Points on a hilly landscape, in no order, each with its height.
From any point a climber takes the steepest step (rise divided by distance) to one of its 2 nearest points. It stops when none of these is higher. Distance is the straight distance between rows; heights are no part of it.
Z540 (h 1.13): 23 -8 70 -31 -78 -22 23 2 -5 13 15 23 17 8 21 42 -20 19 3 -9 17
Z765 (h 1.56): -32 -19 -25 8 81 10 -82 -17 -4 2 -4 -13 -44 -42 -20 -38 6 -1 -37 34 -30
Z820 (h 3.73): -9 -36 -19 14 70 14 -31 -9 12 -19 9 -28 -45 -25 -10 23 -10 16 12 65 -18
Z624 (h 4.51): -9 -60 15 30 17 32 8 -32 6 1 40 -52 45 19 17 36 -67 5 -5 -12 1
Z178 (h 2.22): -24 -40 -23 22 92 -6 -59 16 4 -34 -39 -36 -41 -7 -32 -15 -1 14 1 56 -24
Z442 (h 1.69): -3 0 21 23 -43 -27 31 14 -2 6 -3 5 3 30 51 16 -13 4 5 -23 1
Z658 (h 5.37): 17 -11 45 17 -19 34 5 -6 37 16 8 0 84 17 12 19 58 -6 -16 -4 28
Z562 (h 2.98): 5 8 -14 -18 -64 -28 42 22 -38 6 36 6 -29 -4 13 11 -30 -2 22 -15 -12
Z316 (h 4.26): 1 -59 -3 35 74 6 -39 -14 15 -32 -6 -50 -26 -8 -2 36 -5 19 22 71 6
Z837 (h 1.87): -32 -40 -19 8 108 -1 -78 -15 -6 -19 -31 -22 -37 -39 -32 -37 -12 2 -20 43
 -16
Z461 (h 4.90): 4 -55 16 40 42 17 -47 -18 25 -29 1 -60 3 16 24 40 6 32 13 57 14
Z119 (h 5.27): -5 33 5 4 15 -42 0 33 -26 1 -51 36 -45 -29 -5 -44 38 -3 31 16 4
Z383 (h 5.80): 28 -43 1 28 21 9 -56 -10 20 -16 -29 -52 0 37 24 35 52 35 -4 56 18
Z323 (h 1.90): -11 -1 -15 -4 -9 -14 -4 19 -4 -8 33 -15 -40 -10 29 12 -18 27 -1 26 -58
Z20 (h 3.12): -2 46 6 -12 0 -16 15 6 -6 -4 -49 31 26 0 -22 -52 12 -24 7 -38 15
Z437 (h 3.70): 8 43 0 -47 -1 7 -16 -12 18 8 -19 38 1 -15 -12 -17 22 4 -23 -5 -10
Z884 (h 0.77): 15 20 5 -10 -7 -2 -59 -1 14 5 2 -4 -44 -26 -3 8 37 14 -6 35 -25
Z866 (h 2.16): 6 -14 0 8 -66 -25 46 8 -20 10 13 -1 18 34 38 27 -34 -6 -4 -44 15
Z290 (h 4.25): 11 41 23 -11 -33 -32 15 8 -8 -16 -23 14 -4 3 17 -5 -4 17 38 0 11
Z801 (h 0.95): -24 8 -49 -29 30 34 -7 -25 4 0 27 7 5 -5 -57 -26 -31 -33 -42 -28 -5
Z645 (h 5.61): 1 9 -6 -4 10 2 -20 4 22 -21 -18 -8 -16 23 13 12 16 30 6 29 -17
Z868 (h 3.41): -14 15 -29 15 0 -4 32 24 -18 15 -7 20 -21 5 -27 -38 2 -40 4 -40 -7
Z564 (h 2.85): -4 43 -12 -40 -31 -23 15 18 -36 2 22 24 -41 -38 -3 -30 1 5 24 -7 -17
Z398 (h 2.26): -22 28 -29 -34 -12 -8 -9 22 -23 -13 45 5 -54 -29 -16 -26 -2 6 3 3 -36
Z557 (h 1.23): -8 8 -66 -40 -11 21 10 -10 -25 12 41 4 -12 -14 -42 -22 -33 -23 -32 -38
 -21
Z722 (h 5.01): -8 -56 -14 16 20 26 26 -27 -4 7 46 -35 11 7 13 40 -77 4 -3 -1 -14
Z768 (h 0.68): -6 -4 -32 -26 14 45 1 -36 11 8 36 -14 42 -3 -50 -4 -36 -30 -42 -31 -14
Z260 (h 1.96): -18 -9 -10 19 57 30 -21 -4 26 3 -31 -8 21 21 -14 -27 7 -9 -26 -11 -24
Z406 (h 6.39): 22 -13 48 19 -25 -25 3 4 8 -5 -33 16 19 16 50 35 59 22 17 26 79
Z673 (h 1.29): -8 14 -23 -5 14 -18 -18 21 -5 0 -1 2 -50 -20 28 -14 19 27 -4 29 -58
Z241 (h 2.45): -3 2 -10 -16 -46 -11 13 19 -21 6 49 -13 -34 -8 16 10 -32 13 3 -5 -51
Z845 (h 0.56): 36 -5 97 -28 -69 -33 30 -8 -18 25 0 35 48 -16 21 36 -21 17 7 -5 44
Z883 (h 2.66): -18 47 -12 -25 10 -20 -10 2 -9 -4 -40 41 11 -10 -30 -67 12 -28 -29 -40 2
Z99 (h 5.13): 22 15 16 11 11 10 -11 0 27 21 -41 24 9 -1 1 3 58 -11 -9 7 9
Z7 (h 2.64): -42 -19 -19 29 65 -1 -38 14 0 -32 -2 -36 -40 -5 -33 -29 -23 -1 6 21 -34
Z814 (h 0.60): 15 4 5 -9 20 25 -70 -25 29 13 -3 -16 -16 -21 -10 11 22 14 -29 30 -26
Z887 (h 5.08): 19 -22 35 23 -36 -42 -23 13 12 -16 -23 -3 -10 21 59 49 57 29 8 38 61
Z400 (h 5.19): 25 14 12 20 4 -21 -6 11 3 21 -50 25 -26 -11 21 4 54 -1 14 23 15
Z502 (h 6.24): 4 -20 -32 -5 -1 34 46 -9 9 13 24 0 32 27 -13 24 -27 -19 -18 -26 2
Z444 (h 6.08): 22 31 42 -13 -33 -21 45 -8 -13 -4 -29 23 59 9 17 -5 -6 9 36 -17 54
Z807 (h 4.05): -4 45 -20 -20 -16 -36 35 12 -56 4 -18 30 -18 -36 -30 -60 -14 -29 30 -37
 20
Z536 (h 2.43): -34 0 -31 21 44 15 -12 10 1 12 -6 1 -19 -2 -21 -43 -2 -24 -28 -21 -35
Z714 (h 5.53): -8 -34 -30 10 20 31 27 -15 0 20 41 -16 -4 3 -5 24 -50 -11 -13 -9 -25
Z482 (h 3.82): 2 12 -34 8 -19 0 37 14 -17 5 -12 6 12 22 -34 -23 -6 -47 5 -56 13
Z642 (h 3.50): 11 36 8 -23 -51 -36 30 13 -29 3 5 17 -19 -16 16 -7 -21 10 30 -12 -11
Z331 (h 6.98): 2 -15 1 11 -8 22 42 1 22 19 14 13 29 32 16 30 -2 -13 -12 -19 8
Z378 (h 4.53): -7 41 2 -3 7 -42 31 28 -49 5 -28 40 -32 -43 -10 -56 7 -14 42 -6 13
Z436 (h 2.46): -12 8 -10 -9 1 23 4 3 11 -5 38 9 -39 -4 -27 12 1 -5 10 8 -9
Z328 (h 5.12): 20 -19 42 9 -23 15 5 0 20 -5 -13 16 51 29 33 29 69 24 7 21 70
Z389 (h 4.57): 2 21 -3 -26 8 23 -14 -11 29 -3 -7 9 7 12 -9 -1 12 15 -15 4 -13
Z174 (h 2.24): -6 44 -45 -44 -18 -17 13 -6 -32 11 -13 34 10 -22 -26 -59 -11 -36 -32 -55
 -6
Z224 (h 3.98): -16 -58 16 40 56 31 -4 -31 10 -19 16 -59 34 10 11 15 -54 8 22 8 10
Z172 (h 1.55): 18 12 28 -11 -33 1 -26 9 8 24 27 13 -44 -30 3 28 25 11 7 30 -23
Z646 (h 3.49): -16 -42 4 35 63 21 -13 -25 6 -12 24 -45 -13 -21 -5 12 -56 -1 22 22 -17
Z217 (h 2.76): 16 3 29 -1 -38 -30 -4 14 10 -10 1 14 -35 1 36 45 21 27 20 38 13
Z155 (h 2.61): 21 -3 -37 -12 -77 -21 40 11 -43 11 22 -10 -8 14 10 14 -42 -9 6 -40 -8
Z870 (h 5.44): 11 -18 66 0 -49 9 24 -2 11 2 9 16 77 24 36 23 46 23 4 1 75
Z10 (h 1.89): -11 2 -2 12 -13 21 8 3 14 -12 29 -10 -7 24 -25 10 -10 -13 16 -13 5
Z614 (h 1.57): -18 -6 -10 23 31 17 17 17 13 -3 -33 -2 31 46 -11 -25 12 -12 -9 -28 -5
Z641 (h 6.32): 11 -17 53 2 -51 24 31 -2 20 9 26 2 97 26 17 18 35 -3 -10 -19 46
Z377 (h 1.78): -39 13 -38 -25 23 9 -32 1 -14 -20 46 -8 -48 -28 -29 -33 -25 1 -15 5 -38
Z16 (h 3.58): 13 51 -2 -12 -16 -29 35 -2 -34 -1 -40 23 31 -14 -31 -50 -17 -31 25 -43
 32
Z911 (h 1.14): -15 0 -11 3 58 26 -67 -26 22 2 -4 -13 -15 -24 -17 -20 1 2 -34 15 -32
Z306 (h 1.48): -36 -1 -67 -39 25 18 -21 -19 -35 -7 53 -11 -29 -27 -37 -40 -50 -9 -33
 -17 -29
Z105 (h 1.86): 11 -5 47 -20 -59 -19 7 11 13 -10 24 8 -9 18 27 51 -8 32 10 17 12
Z969 (h 2.92): -27 6 -23 21 20 -1 10 30 -8 8 2 10 -44 -1 -8 -27 10 -17 2 -10 -28
Z854 (h 5.07): 19 50 33 -16 -14 -37 29 -3 -25 -7 -42 30 14 -20 5 -18 -12 16 47 0 35
Z252 (h 5.17): -8 -52 17 43 29 26 -8 -13 25 12 23 -25 -2 9 23 47 -15 7 -3 24 0
Z609 (h 4.72): 32 18 7 -6 -57 -8 48 -7 -14 11 -12 -3 78 15 -5 -5 -12 -29 5 -57 27
Z463 (h 6.42): -3 10 -1 22 5 -32 8 36 -3 -5 -35 20 -44 5 20 -6 33 5 24 19 -6
Z422 (h 6.31): 25 9 33 7 -5 21 1 -5 36 19 -22 19 54 6 6 11 57 -8 -13 0 18
Z759 (h 2.88): 16 47 5 -46 -18 1 15 -14 10 17 -19 31 53 -10 -8 -18 4 -11 -25 -33 -13
Z71 (h 4.27): 20 3 -31 5 -40 10 45 -2 -12 7 -6 -13 59 30 -23 -8 -6 -46 -7 -65 22
Z114 (h 3.09): -23 -31 -2 44 65 21 -24 -8 16 -15 -1 -40 -8 5 -11 -5 -24 -1 10 15 -22
Z577 (h 6.85): 24 -5 6 8 12 9 -54 -7 26 -11 -37 -27 1 24 21 18 47 35 -8 35 -3
Z751 (h 3.84): 27 -15 15 26 -30 -44 -23 16 6 -3 -15 -1 -47 -3 41 50 54 15 12 56 28
Z275 (h 6.06): -7 -33 15 32 3 15 18 0 24 13 19 2 4 26 28 41 2 2 -12 4 6
Z761 (h 3.18): -20 -14 -19 -4 38 21 -20 -6 12 -19 38 -16 -47 -20 -23 16 -18 11 8 41 -22
Z390 (h 5.25): 14 11 16 -11 -48 4 43 -2 -2 -6 -6 3 67 38 13 1 0 2 11 -37 36
Z627 (h 2.44): 8 33 -31 -40 -19 6 15 -16 -2 18 -3 16 39 -2 -17 -25 -13 -25 -40 -52 -23

Where does a climber stop that starts at each point below?
Z540 => Z406
Z174 => Z463
Z260 => Z444
Z814 => Z331
Z646 => Z331
Z884 => Z406
Z436 => Z577
Z627 => Z577
Z673 => Z444

Call two points neighbours if one is among the 2 nearest of the other. Go from one point of each pair to the other, from neighbour to neighbour, staying as high as possible. Name the lowest point that can't be avoided.
Z463 / Z641 => Z99
Z406 / Z463 => Z328
Z577 / Z406 => Z174
Z641 / Z422 => Z658
